A landscape with many peaks, sampled at points; each row gives a point and its height.
From any point a climber steps to the highest of the 2 points nearest to it. It stops when none of these is higher. Distance is the straight distance between rows; heights are no part of it.
Fuzef: [147 105 106 117 137 124 160 125 156 118 149 120 105 131 174 162 116 184
 117 131 159 172]  (h 417)
Laz: [110 171  79 174 123 140 137 116 154 136 150 128 154  88 121 126  66 149
  84 140 118 159]  (h 229)
kov: [107 104  93 139 151 129 147 115 127 154  91  99 149 117 155 140 147 177
 101 120 163 188]  (h 293)
betut: [156  98 150 111 139 100 134  79 124 123 151 158 120 134 202 175 152 200
 144 158 170 168]  (h 593)
Nalat: [141  65 165  53 156 145 110  97 117 139 128 122  98 169 150 136 172 123
 164 136 133 119]  (h 361)
tasav: [131 132 154  77 135 115 128 140 105 147 136 112 120 148 115 110 130  77
 159 117 102 100]  (h 292)
Vobet: [122 169 124 117 116 116 150 138 141 122 163 148 116 128 121 144  65 128
 103 130 117 113]  (h 238)
Fusu: [181 122 144  61 145  94 121 103  75 148 133 144 119 156 181 138 161 150
 157 118 170 179]  (h 563)
gafa: [ 93  86 121 178 136 170 109 130 156 117  93 102 126 111  73  95 153 109
 117 140 102 107]  (h 418)
lari: [130  70 151 108 151 121 128  94 130 117 118 121 120 133 172 162 178 202
 136 153 145 154]  (h 587)
ruzil: [147  79 152  67 141 129 131 122 121 134 130 113  94 167 148 133 158 112
 159 122 150 126]  (h 356)
Velid: [128  85 113 148 160 177 109 104 172  71 135 139 108 124 113 140 142 203
  96 151  90 161]  (h 523)
tuv: [149  91 162  96 132 136 116  62 148 110 153 200  96 169 184 178 127 171
 132 156 192 132]  (h 470)
latir: [ 86 126 122 210 113 136 107 145 130 151  76 106 168  94 100  90 161  84
 149 140 139  91]  (h 430)
dek: [111 157 105 154 114 104 165 154 130 141 122 114 140 108 125 129 102 126
 111 116 133 130]  (h 195)
vini: [ 87 107 109 190 123 143 111 143 130 148  78  88 156 101  95  87 164  89
 132 130 137 128]  (h 403)
Dasof: [149 124 117  94 129 119 114 110 102 125 154 111 148 124 156 140 152 164
 109 120 112 201]  (h 260)
lunuk: [105 170 142 184 104 133 107 132 118 160  93 141 190 100 102 110 149  96
 146 148 116  50]  (h 397)
big: [138 117 101 131 144 156 150 116 193  89 165 142  89 130 143 166  74 186
 100 141 131 154]  (h 268)
dubu: [101 137 115 231 116 170  94 133 163  90 107 143 135  85  68 100 131 117
 118 159  99  87]  (h 422)
Doda: [114 158 133 188 100 123  89 145 101 147 108 109 197  88 110  88 168  72
 164 131 102  98]  (h 499)
nuvo: [114 163 100 108 147 106 137 115  91 186 107 129 148 122 136 119  96 140
  97 116 153 181]  (h 635)
Fir: [122 107 108 124 155 120 140  99 120 149 112 112 151 116 175 154 151 200
 110 134 151 196]  (h 291)
lepa: [117 116 114 100 162 103 151 132  87 181  70 103 130 145 148 123 140 135
 130  99 173 162]  (h 305)
Favu: [104 175 134 191  94 137  87 127 119 138 119 142 187  89  97 104 142  95
 127 150 103  79]  (h 316)
gorop: [109 113 127 147 133 160 117 135 157  91 128 119 114 124  85 119 122 132
 100 136  85 115]  (h 362)
rese: [134 167 155  96 129  87 155 149 104 164 118 153 109 146 117 125  94  91
 160 116 139  54]  (h 254)
Pemaf: [ 95 125 107 159 125 138  85 118  97 159  94  91 176 103 109  87 163  94
 119 123 133 169]  (h 73)
misa: [121 138 138 120 128 160 103 137 166  67 164 147 109 138  97 140  89 141
  96 135  75 130]  (h 275)
fut: [118  72 145  90 152 151 130 113 139 131 113 108 100 153 127 135 152 141
 128 134 130 118]  (h 371)
totu: [156  70 145 101 128 141 133 133 165  79 151 130  78 159 158 156 149 151
 143 129 148 137]  (h 575)
funuz: [122 174 117 236  78 135  90 148 135 127 104 143 195  69 124 119 164 117
 151 155 137  81]  (h 33)
noku: [138  83 124 133 152 129 144 102 158 105 134 126 112 119 172 168 156 220
 124 155 140 170]  (h 597)
Vazuk: [182 150 130  53 141  91 124 111  79 162 140 167 106 157 159 126 114 133
 136 116 178 172]  (h 466)
Gar: [144 118 152  62 136 132 113  80 124 134 159 182  94 168 156 155 112 151
 114 143 170 139]  (h 503)
temef: [120 138 157 113 124 151 107 146 155  73 159 140 110 146  95 135  97 115
 115 129  73 100]  (h 303)
Bel: [107 106 122 110 149 155 107  83 126 134 121 125 142 125 124 136 149 177
  86 147 120 164]  (h 529)
vefik: [162  73 183  89 127 116 108  73 117 103 148 163 108 161 191 164 180 157
 165 152 170 138]  (h 457)
Vebu: [105 176 119 191 118  95 131 158  91 174  70 113 187 102 126 102 142  86
 150 102 147 121]  (h 148)
Lek: [121 129 100 212 116 161 124 153 167  70 127 124 119  92  87 112 114 139
 109 137  79 124]  (h 346)
dumu: [125 138 138 104 125 117 127 145  97 145 126  98 143 127 111 102 141  86
 143 112  95 121]  (h 318)
kofib: [129 149  81 175 131 155 153 132 182  94 160 128 121  98 118 141  61 165
  94 137  99 149]  (h 258)
tet: [101 139 136 182 116 128 154 155 148 134  97 128 145 114  96 125 126 111
 137 131 117  41]  (h 210)
mafof: [180  80 160  70 122 136 122  98 129 116 143 170  81 193 164 139 143  94
 168 113 192 115]  (h 437)
kasa: [118 159 147 135 119 101 156 156 114 154 108 127 142 123 117 123 121  96
 150 116 117  58]  (h 124)
Zuli: [ 99 146 119 195  98 131  84 142 111 136 112 106 180  85 101  89 155  80
 133 134 117 132]  (h 576)
subim: [125 167 132 141 105 114 156 161 149 104 153 147 117 122 121 149  79 124
 117 126 107  88]  (h 217)
lin: [103 148  92 206  96 132  90 140 120 124 117 108 176  76 108  93 140 103
 118 134 127 163]  (h 623)
tep: [ 89  86 132 133 148 175 104 114 149 129 102 108 122 134  78 107 146 118
 109 143  99 109]  (h 398)
berer: [100 162  83 155 129 136 128 107 128 160 129 129 160  99 120 119  83 139
  79 135 134 169]  (h 212)
Rubup: [132 106 151  74 141 151  87  90 120 101 156 133 125 142 129 150 152 162
 105 143  94 161]  (h 519)
sar: [141 130  92 130 135 141 125 107 140 121 163 118 149 107 149 143 112 181
  88 133 108 197]  (h 252)
Kuzol: [133 127 124 110 121 134 142 139 158  96 163 138  88 143 131 153  92 138
 111 126 127 134]  (h 405)
runo: [138 122 153  36 157 127 108 102  85 166 127 130 112 160 121 106 138  90
 152 123 123 121]  (h 237)
Baz: [105 109 100 158 137 157 130 121 154 120 116 111 125 112 101 122 126 153
  86 139 118 150]  (h 309)
kuraz: [ 81 135 107 193 121 154 112 119 146 139  97 128 144  96  79 100 117 114
  97 151 138 111]  (h 351)
Lugom: [126 181 110 237  84 141 123 150 151 104 124 149 182  69 114 130 125 138
 128 149 108  81]  (h 47)
Gib: [ 96 101 132  97 150 154  99  96 104 166 102 101 146 133 103 105 158 110
 114 134 109 136]  (h 348)
kimep: [132  72 136 122 132 145 142 156 162  91 127  92  87 147 118 133 149 129
 136 119 112 115]  (h 569)
mel: [132 115 128  89 129 138 141 103 165 118 158 172  75 164 146 165  79 147
 108 134 177 125]  (h 459)
Tiril: [118 172 118 197  98 110 130 162 111 136 110 113 182  89 121 111 141 100
 141 121 117 109]  (h 297)
ralov: [ 81 145 112 215 117 162 108 123 166 118 103 145 141  91  72 109 117 120
 103 158 123  81]  (h 384)
zani: [157 132 126  69 150 100 136 101  93 171 127 160 102 154 162 139 110 153
 123 121 187 165]  (h 446)
Vefo: [117 154 135 102 133  98 157 142 116 163 115 151  98 148 116 132  78 109
 125 120 155  81]  (h 339)
voron: [105 182 132 124 134  99 134 134  81 188  89 140 155 119 103 103 108  97
 127 114 131  91]  (h 157)
vegul: [131 155  74 150 134 141 134 112 148 132 161 116 152  98 144 134  80 166
  85 134 114 190]  (h 244)
Renug: [166 141 152  54 116 121 108 108 114 110 184 168  93 167 147 137 108 104
 134 117 142 144]  (h 410)
vevu: [106 137  77 204 123 139 155 146 167 122 111 108 139  88 113 123 100 145
 100 131 139 145]  (h 467)
Zalo: [170 109 165  55 124 130  94 101 113  97 175 145 105 165 161 147 160 124
 146 125 129 154]  (h 497)
Fot: [ 90 163  91 180 130 102 153 146 112 174  80 117 164 105 131 113 102 117
 112 106 165 150]  (h 177)
Bavaz: [164 129 121  94 122 122 130 117 139 103 181 138 113 137 172 158 110 167
 113 130 134 183]  (h 553)
fome: [144 100 121 121 151 162 127 104 190  71 165 154  89 139 148 170 104 202
 107 151 128 160]  (h 256)
zesod: [137 195 139 117 121  86 136 149  73 163 119 132 164 119 115 104 130  89
 158 112 101  92]  (h 419)
zalir: [190 109 136  80 115 105 138 113 112 131 151 165  86 172 174 141 130 117
 152 109 200 148]  (h 393)
gobo: [105 111 134 166 124 130 158 163 151 129 100  98 127 122  99 117 136 105
 143 124 109  66]  (h 246)
lik: [121 134 159 167 115 135 136 163 148 115 116 119 154 117 104 123 143  94
 167 132  73  39]  (h 149)
Bis: [169 106 136 103 127 114 135  89 144 115 168 164 105 145 198 173 129 183
 140 143 176 168]  (h 584)
nitap: [107 174 108 141 138  88 157 152  88 185  83 125 151 119 128 112 104 112
 120 102 157 143]  (h 161)
Bub: [143 107 120 104 126 127 150 138 152 109 154 126  92 142 151 152 116 151
 117 124 148 148]  (h 406)
letub: [137 128 124  87 129 114 153 121 137 142 149 158  81 155 145 150  83 134
 113 124 176 130]  (h 427)
mapuz: [112 138 134 136 144 103 150 157  89 186  70  97 159 124 119  92 149  70
 179 101 126  90]  (h 111)
non: [108 110 135  74 153 133 132 104 111 173 105 125 110 151 121 127 127 134
 109 131 148 124]  (h 533)
vud: [119 110 132  82 152 129 108  79 105 148 125 133 139 135 150 147 154 180
 103 146 134 168]  (h 541)
Dul: [145  97 172 120 137 101 123  57 125 115 150 185 112 137 207 177 143 192
 153 174 181 147]  (h 602)
vig: [144  96 164  53 143 143  86  93 114 108 160 133 116 162 140 144 160 137
 132 137 102 150]  (h 508)
pumed: [ 95 133 117 123 143 131  98 108  80 185  80 102 168 121 106  88 153  94
 118 120 135 153]  (h 77)
fuso: [114 104 156  64 146 150 115 101 135 133 136 150  84 171 120 143 107 122
 113 139 142 104]  (h 450)
nusos: [112  77 118 137 149 163 146 135 181  89 113 117  79 140  99 137 126 157
 108 134 123 114]  (h 261)
dizo: [188 114 148  54 130 101 124 119  85 132 146 138 101 167 164 125 156 108
 166 110 162 157]  (h 546)
vutu: [125 203 119 116 121  87 137 138  83 167 131 147 155 113 120 117  88 111
 113 114 120 132]  (h 367)
Vez: [128 174 129 135 110 100 124 148  85 144 128 110 172 111 112 101 136  89
 138 112  94 122]  (h 311)
zit: [128 105 132 112 154 105 125  84 107 139 127 127 152 119 188 162 165 211
 126 151 138 189]  (h 288)
datur: [133 147 132 105 112 123 118 141 114 107 164 113 133 127 116 124 123 112
 112 120  82 146]  (h 382)
nuf: [121 143 162  68 130 132 104 121 116 121 158 141 113 156 106 125 105  94
 121 126  96 102]  (h 402)
boz: [115 183 142 161 100 127 125 141 126 120 138 147 161 109 101 131 105 113
 112 136  85  76]  (h 218)
bibip: [152 119 133  70 160  94 145 146  76 177  88 103 110 155 145 107 148 100
 175  97 162 142]  (h 334)
Dunam: [ 97  88 140 100 152 160 120 109 139 138 106 110 112 149  98 119 140 123
 111 134 115 109]  (h 381)
sopen: [161 163 125  63 132  96 130 118  91 147 161 152 109 146 150 132  99 130
 120 115 149 170]  (h 498)
Pepi: [137  82 141 118 155 171 105 111 171  62 145 136  96 143 127 154 149 195
 113 144  95 151]  (h 536)
pusuz: [122 116 110 136 124 130 134 143 123 127 121  89 141 117 119 117 146 129
 113 115 112 158]  (h 653)
selu: [138 144 100 130 115 107 162 150 130 135 150 114 125 119 146 137  94 139
 114 112 133 162]  (h 178)
Gos: [128  86 149 116 134 135 147 162 158 104 129  96  93 150 113 125 136  96
 159 119 104  85]  (h 535)
Miv: [128 102  90 197 139 175 126 138 174  68 127 118 106 100  91 117 127 166
 101 131  90 155]  (h 325)
Sibo: [102 128 119 105 139 148 112  98 126 144 128 130 130 128 108 129 118 143
  83 137 117 147]  (h 505)
vabit: [141 130 123 118 127 154 112 136 165  63 179 135 108 128 123 148  97 158
  99 129  80 157]  (h 257)
noko: [108 124  93 162 122 138 115 131 125 130 118  96 159 100 118 111 142 130
 100 125 120 176]  (h 703)
Vanif: [165  95 128  96 131 101 157 132 119 137 129 122 101 152 183 151 150 157
 150 113 186 166]  (h 441)
Nive: [129 124  94 187 110 140 139 158 148  89 133  96 140  92 112 117 130 137
 110 123  96 157]  (h 401)
buza: [112 117 141 165 126 156 117 153 161  83 126 118 117 122  81 115 126 114
 125 132  72  87]  (h 336)
voki: [101 131 119 102 146 119 152 122 115 176 101 131 112 140 118 127  98 128
 103 122 159 120]  (h 486)
gula: [163 154 126  85 129  78 152 161  84 148 129 118 114 144 143 116 126 100
 160  94 147 145]  (h 408)
viki: [151 173 150  63 129  95 125 131  83 148 150 146 113 149 118 111 104  88
 144 112 120 113]  (h 468)
zabu: [100 127 142 154 126 146 109 130 123 150 101 105 162 110  88  93 153  76
 147 135  93  83]  (h 488)
vok: [116 155 146 171 115 123 119 145 102 161 100 113 194 100 112  93 167  68
 179 128  97  72]  (h 400)
mele: [ 89 131 102 160 127 138 137 128 138 148 103 114 140 111 100 114 116 126
  91 130 135 131]  (h 324)
tuk: [143 131 118 140 112 142 124 156 150  67 171 115 118 117 117 136 115 137
 108 123  74 152]  (h 245)
dovu: [131 101 116 128 136 162  86 108 132  93 143 110 146 116 109 123 160 162
  96 138  77 179]  (h 267)
Pela: [128 109 119 135 133 171  92 121 152  69 150 124 120 122 100 125 132 160
  93 135  66 161]  (h 274)
fakav: [151 125 105 110 138 123 127 106 124 122 160 118 145 116 175 155 135 194
 110 133 116 206]  (h 255)
Gemo: [174 113 148  78 113 107 142 137 120 124 150 148  76 178 147 126 118  77
 168 101 177 108]  (h 500)
rikig: [126 180 127 207  88 133 138 152 150 111 118 156 175  92 116 144 124 139
 126 141  99  50]  (h 63)
pege: [148 133 167  61 142 116 128 133 106 147 145 129 105 158 121 109 125  59
 189 116 108  83]  (h 269)
lamu: [177 111 154  84 104 127 126 130 140  92 170 161  79 180 151 138 115  82
 157 106 167 119]  (h 480)
Dofup: [145 174 160  76 116  98 129 144 108 128 162 159 107 154 120 125  92  80
 149 116 120  87]  (h 395)
toror: [123 172 103 252  81 136  98 155 140 108 122 136 178  59 116 112 143 123
 136 155 127 108]  (h 38)
Pubom: [159 165 131  73 114 101 130 131 106 124 180 154 107 147 140 135  90 106
 124 111 129 144]  (h 451)
musap: [122 149 121 220  93 129 128 165 138 109 112 111 166  82 108 113 147 114
 140 134 100  92]  (h 340)
tisok: [115 122 118 137 132 115 140 157  99 156  89  75 155 124 122 100 159  91
 147  96 126 142]  (h 118)
vugaz: [100 115 149  83 140 141 132 118 136 141 124 136  92 160 103 130 104 107
 121 129 130  86]  (h 414)
San: [102 202 112 170 106 111 128 129 104 165 122 148 180  92 110 114  91 113
 105 133 123 119]  (h 370)
bov: [128 133 122 100 150  92 155 158  83 179  83 101 128 142 136 109 136 102
 153  91 157 137]  (h 319)
Vobo: [148 104 142  60 152 116 128 120  94 155 120 107 117 157 146 120 161 117
 152 117 140 146]  (h 349)
vug: [102 114  99 132 151 121 155 134 114 171  76  94 141 128 141 127 140 144
 111 108 168 167]  (h 296)
nef: [140 190 137 131 124  69 172 173  87 165 105 136 145 121 131 122 107 106
 159 100 137  79]  (h 259)
gigo: [137  98 133 104 137 107 161 162 119 143 108  85 105 145 137 114 147  95
 168 100 137 115]  (h 482)
sumu: [163  88 156  79 127 120 125 101 121 120 145 150  96 163 180 154 160 151
 150 133 174 150]  (h 453)
Dupo: [ 91 137 118 165 122 129 140 141 121 157  91 109 148 112 101 109 125 107
 118 124 133 101]  (h 299)
pazo: [109 114 158 105 133 141 134 143 161 112 133 137  85 160  99 136  97  99
 140 130 120  63]  (h 368)
Kili: [126  80 149 109 145 163 105 138 148  93 134  98 112 144  99 115 155 114
 139 126  69 125]  (h 289)
vob: [159  95 143  52 157 109 130 119  82 171 105 117 101 166 157 117 163 110
 177 111 166 138]  (h 344)
dovi: [129 115 133  87 138 120 126 131  96 150 119  91 134 140 127 109 158 107
 140 110 112 146]  (h 338)
pepiv: [144  86 149  88 142 116 118 102 108 123 130 114 126 142 171 150 187 178
 140 140 135 165]  (h 582)
feko: [106 139 138  83 134 137 115 108 115 146 138 139 122 141 100 124 105 118
  96 133 108 124]  (h 460)
buni: [118 117 125  79 152 127 124 103  98 166 110 120 130 139 133 128 141 148
 108 125 140 157]  (h 558)
gufaf: [136 158  99 115 143  86 172 151 102 171 108 124 127 131 153 131  89 137
 122  99 168 169]  (h 136)
vopaz: [142 169 129 118 122  74 163 174  90 157 112 117 129 128 135 114 116  98
 156  92 137 115]  (h 355)
Pum: [139 112 146  85 122 146 117 128 157  80 169 153  81 166 134 151 101 133
 123 129 133 129]  (h 433)
fadiv: [109 125  81 198 111 149  96 130 135 116 118 100 162  79 110  98 144 125
 100 136 126 187]  (h 661)
Vot: [134 126  92 146 144 163 118 102 165  96 166 131 133 104 133 141 103 191
  83 147  91 189]  (h 248)
Teli: [ 99 149 121 128 134 104 169 139 120 171  98 134 118 132 113 128  87 117
 114 118 155  91]  (h 413)
reg: [119 159 158 105 116 126 114 140 132 105 158 138 125 139 102 131 100  99
 124 126  79  88]  (h 347)
Med: [169 121 120  87 122 106 154 117 127 141 151 166  82 161 173 150  99 135
 132 113 197 147]  (h 404)
Gezet: [148 109 149  84 125 125 120 147 119 102 159  95 116 145 126 121 152  97
 152 110  88 133]  (h 479)
neta: [121 122 155 107 126 114 153 158 147 124 132 136  87 159 118 138  95  92
 153 116 138  51]  (h 326)
seluv: [154  66 170  88 134 154 105 111 159  69 154 146  85 176 156 159 156 149
 150 137 142 130]  (h 565)
Nemu: [156 115 154  88 116 120 128 158 133  95 166 111  96 156 137 127 134  86
 162 110 111 115]  (h 456)
Dodoz: [113 135 145 140 131 127 120 138 103 166 102  99 175 112 106  87 161  57
 182 124  80  82]  (h 383)
Kivog: [ 93 154  72 187 133 136 127 117 136 161 109 118 168  91 127 112  96 137
  89 130 158 178]  (h 203)
bos: [133 157 151 186  99 141 121 152 137 125 112 134 188 104 111 126 165 107
 166 133  83  31]  (h 116)
til: [140  76 117 125 136 140 146 138 153  99 126  95 107 131 141 144 158 174
 121 127 128 160]  (h 603)
fuf: [179 114 166  48 124 127  93  80 102 110 171 177 105 182 168 145 146 120
 150 126 158 150]  (h 487)
dafi: [ 98 122  75 198 144 176 132 110 182 109 116 131 117  95  84 119  98 163
  81 151 126 145]  (h 471)
boduv: [182  94 178  90 122 116 110  57 103 118 146 200 110 172 193 157 159 145
 164 145 197 137]  (h 465)
katir: [101  98 116 150 135 143 160 148 166 117 106 107 101 130 100 129 121 136
 112 129 130 100]  (h 273)
Vodev: [129  98 110 122 132 129 143 133 131 123 122  94 127 123 144 134 150 162
 113 119 131 172]  (h 618)
Notaf: [110 197  99 148 123 103 133 126  92 176 115 137 168 103 122 115  86 118
 103 115 132 155]  (h 475)
Rotil: [121 108 102 142 139 146 145 128 168 104 133 115 107 118 118 142 113 168
  91 135 123 153]  (h 298)
lele: [135 121 107 112 127 136 103 113 114 110 153 106 154 113 129 126 151 152
  97 123  89 190]  (h 264)
filem: [120 188 117 120 117 102 144 134 114 149 151 149 137 118 120 133  69 125
 101 122 117 126]  (h 286)
gabeb: [171  90 147  82 134 102 140 101 106 142 123 153  99 159 191 151 161 152
 160 129 204 152]  (h 448)
Zude: [102 131  73 225 124 162 132 132 176 104 109 120 128  81  93 108 110 146
 100 147 133 142]  (h 501)
vik: [130 127  86 146 137 142 165 132 175 111 156 119 108 115 139 151  77 172
  97 131 131 156]  (h 284)
biras: [134 169 130 213  88 136 134 154 145 127 100 146 190  92 123 135 156 131
 147 138 115  38]  (h 85)
Vobuv: [161 108 137  80 142  99 126 108  93 137 138 123 131 139 184 148 170 170
 143 124 151 185]  (h 574)
fel: [144  76 146 130 154 142 131  92 172  77 153 153  98 129 173 178 150 224
 131 164 136 155]  (h 607)
bifem: [129  92  90 166 155 168 129 106 170  94 125 121 123 105 127 141 141 210
  94 148 112 181]  (h 511)
Sadut: [ 99 139 143 207 110 157  94 132 144 138  94 134 171  93  87 102 156  89
 152 157 109  42]  (h 579)
Vodul: [145 177 158 114 124  78 160 161  95 164 113 141 135 135 130 123 117  92
 175 110 125  50]  (h 185)
tor: [150  89 151 130 143 128 128  74 164  84 166 173 105 137 196 188 134 214
 140 170 158 154]  (h 617)
basos: [ 98 124 100 227 116 139 151 161 162 114  88 108 138  90  99 116 129 123
 123 135 133  93]  (h 156)
zana: [113 156 137  88 154 102 142 130  81 194  86 133 128 141 105 101 108  91
 139 116 139  94]  (h 114)
binun: [104 198 105 210  97 117 135 135 131 156 112 153 189  81 121 126  98 125
 111 137 141  99]  (h 285)
subam: [119 176 125 225  88 124 101 150 120 153  84 135 204  83 133 116 171 105
 163 141 152  70]  (h 25)
zata: [105 129 123 157 120 160  93 126 140 104 135 119 139 107  80 107 131 115
 100 139  78 128]  (h 387)
Liba: [104 176 138 149 106 127 105 127 109 139 131 138 169 107  89 110 119  96
 114 135  87  91]  (h 263)
gupaf: [ 94 176 104 226 102 107 123 155 116 162  79 122 189  84 132 109 135 102
 138 124 165 123]  (h 168)
katon: [101 104 108 219 117 161 105 147 153 108  95 105 133  92  78  89 157 109
 129 144 114 113]  (h 442)
Kalal: [136 127  85 167 145 170 136 120 184  80 159 128 113 103 119 141  85 187
  90 142  95 170]  (h 242)
Dak: [106 148 135 213 108 159 103 141 160  89 115 143 150  95  78 111 130 116
 130 150  79  63]  (h 380)
gakoz: [144 116 109 103 140 118 163 110 141 146 142 139 101 139 178 163 102 177
 116 129 184 166]  (h 425)
Suvib: [134 173 133 172  92  99 152 169 117 124 125 117 170 104 123 128 138 108
 149 118  96  78]  (h 247)
dupit: [161 125 164  47 135 119 112 124 105 129 161 133  98 171 132 113 135  68
 175 114 117 111]  (h 253)
zilil: [185 127 145  56 124  93 132 132  92 141 144 144  89 168 151 113 132  80
 173 101 170 134]  (h 527)
Lol: [102 130 130 111 149 126 117 120  80 186  84  98 157 127 104  85 149  81
 144 115 119 122]  (h 84)
bagof: [102 173  91 149 133 112 119 121  92 179 103 121 174 105 128 104 109 120
  99 111 147 182]  (h 559)
Vavi: [102 142 121 218 109 139 145 151 160 117  94 130 152  96  96 124 128 123
 129 140 122  53]  (h 176)
genum: [126 109 152 129 128 149 113 158 151  91 140 101 119 132  96 115 141  92
 149 122  61  92]  (h 307)
Gife: [129 133 113  93 147 112 136 113  96 165 116 118 140 130 154 134 128 162
 107 116 153 185]  (h 580)
Zuge: [ 90 163  95 235 103 123 130 145 140 144  88 129 173  77 117 113 123 115
 127 139 164 113]  (h 179)
lazus: [107 113 127 135 130 119 157 157 131 149  98  96 122 130 110 115 130 105
 136 113 131  98]  (h 271)
Boba: [196 103 165  80 111 122 107  75 112 107 164 196 107 183 183 148 153 121
 156 125 186 148]  (h 476)
kamom: [101 122 127 223 107 154  98 144 150 121  95 121 155  86  85  94 159  95
 146 152 111  74]  (h 481)
difu: [123 119  67 191 134 147 161 143 170 110 123  95 132  94 128 132 108 171
 105 129 131 177]  (h 439)
gezop: [146 104 148  70 130 133 106 119 116 108 156 107 117 148 136 132 156 123
 133 121 100 149]  (h 496)
meti: [153 174 110 111 118  75 172 163 106 151 137 135 113 128 152 132  83 123
 133 101 158 147]  (h 150)
vamo: [117 137  99 219  98 144 119 155 150  92 123 111 151  80  95 105 131 120
 116 138 100 128]  (h 374)
giri: [123 154 117 200 107 144 139 160 160  77 134 132 133  96  96 128 102 138
 113 135  81  96]  (h 312)
Nofe: [136 102 157  77 145 130 100  74 120 118 150 149 122 143 159 162 152 183
 117 154 128 158]  (h 531)
muge: [100 126 132 170 117 156  91 127 130 125 115 114 156 106  77  92 143  88
 121 143  85 102]  (h 423)
defam: [107  88 145  80 159 156 109 106 113 158 107  97 127 145 106 106 153  96
 141 133 100 111]  (h 364)
Ruz: [134  91 140 112 136 166  96 132 151  70 148 111 113 137 105 126 152 138
 116 127  67 147]  (h 282)
Gamo: [162 142 119  75 128 108 131 108 111 137 172 150 115 138 172 148 107 155
 117 126 147 182]  (h 530)
Peva: [138 103 167  63 140 136  97  71 123 116 154 172 105 165 162 163 142 162
 126 151 149 141]  (h 521)
buzub: [150 145 136  85 110 117 118 136 121  96 181 131 113 141 132 138 109 121
 119 116 103 152]  (h 409)
nen: [149  85 159 100 144 153  97 107 156  63 162 146 102 146 149 162 150 182
 123 144 106 160]  (h 547)
memiz: [104 103  90 215 124 169  88 129 154 104 104 111 132  82  78  88 150 124
 108 151 121 151]  (h 426)
mufa: [158 100 161  82 109 153 110 120 162  72 175 172  81 188 151 154 109 107
 141 119 161 121]  (h 458)
noneb: [138 111 156  50 145 132 117  95 113 145 139 156  87 176 137 141 120 122
 128 130 159 121]  (h 477)
vub: [137  54 164  80 155 153 111 110 145 107 127 111  98 161 141 142 177 146
 147 137 121 125]  (h 365)
zupe: [142 111 126  82 146 114 145  98 115 158 127 145 103 148 173 155 123 171
 119 133 182 160]  (h 434)
mefi: [134 144 162 136 113 121 131 163 130 112 137 115 148 127 109 121 141  83
 170 122  66  63]  (h 175)
pini: [110 125 110 141 127 127 167 149 159 120 126 118 102 126 117 141  94 140
 106 126 137 110]  (h 290)
litu: [147 130 154 108 111 102 151 174 127 110 151 109 109 145 129 126 129  80
 174 110 102  83]  (h 420)
gav: [107 145 121 162 130 102 143 162  93 172  74  90 168 116 123  97 150  81
 157 101 135 115]  (h 130)
zopun: [134 158 142 140 101 109 149 168 128 110 146 116 137 118 118 130 120 106
 143 116  88  88]  (h 206)
tilo: [101 144 128 148 121 118 168 153 147 138 113 128 116 128 109 137  94 121
 116 128 134  73]  (h 333)
soz: [136 116  84 166 122 133 154 154 152 103 139  95 133 100 133 131 123 155
 107 118 115 179]  (h 421)
birol: [132 164 122 135 102 109 126 152 106 118 151 105 162 106 116 112 128 106
 122 113  85 144]  (h 350)
Fosas: [157 121 158  35 146 124  99 101  89 139 150 139 107 170 139 122 146 100
 152 120 124 138]  (h 243)
valam: [145  66 130 121 138 150 144 146 176  74 136 109  78 147 136 148 148 161
 131 125 127 138]  (h 588)
Leb: [168 118 125 105 133 127 131  93 152 104 185 155 111 134 189 174 109 189
 121 145 148 180]  (h 571)
mep: [133  91 139 100 130 121 158 151 138 125 123 104  90 152 128 128 136 105
 149 111 141 103]  (h 502)
fof: [101 172 105 190 109 115 161 150 141 145 109 134 158  96 115 131  95 126
 111 129 135  95]  (h 230)
Num: [152  76 171 104 139 151 100  97 162  64 156 165  91 162 167 170 154 180
 141 155 137 145]  (h 556)
Vugef: [ 92 165 136 142 130 118 127 125  96 187  84 130 165 121  98  99 124  84
 137 130 121  70]  (h 213)
rilep: [106 123 137  78 159 125 123 113  84 191  86 113 130 145 106  96 135  93
 134 120 129 116]  (h 95)
zuzip: [170  79 162  84 116 147 115  99 149  90 157 175  83 190 167 154 136 117
 153 124 184 125]  (h 445)
kezut: [147 106 138  86 133 139 128  86 151 118 159 180  85 165 168 169 102 165
 117 142 183 143]  (h 484)
led: [ 78 158  86 207 125 127 139 133 135 164  85 123 163  87 115 112 101 119
 105 131 170 142]  (h 192)
basa: [ 91 143 113 121 143 131 114 107  90 182  92 121 156 121 106 101 127 115
  97 123 142 148]  (h 72)
pesa: [133 180 145  88 129  95 126 135  75 160 131 136 142 133 107 107 116  85
 143 117  99  96]  (h 663)
lugig: [149 142 118 121 109  92 175 167 133 125 148 123  95 134 151 142  94 125
 134 107 149 131]  (h 166)
Lelo: [122 159 135 176 104 127 155 166 161  89 135 137 130 111 110 147 100 128
 128 128  94  63]  (h 265)
Savog: [159 125 117  90 127  90 156 151 103 143 132 117 106 146 164 132 128 129
 138  99 169 167]  (h 432)
negez: [102 174 137 173 116 111 131 140 104 177  85 134 181 110 111 108 139  96
 147 127 127  60]  (h 287)

Call two points neighbours if one is among the 2 nearest of the other. Go from one point of each pair to the other, from neighbour to neighbour, staying as high as possible. Name the lowest point that can't be avoided.
dubu / vamo | Baz
zabu / Sadut | Dodoz
Sadut / noko | memiz

Where does a climber stop that starts at each point below?
fakav | zabu
meti | nuvo
Kuzol | tor
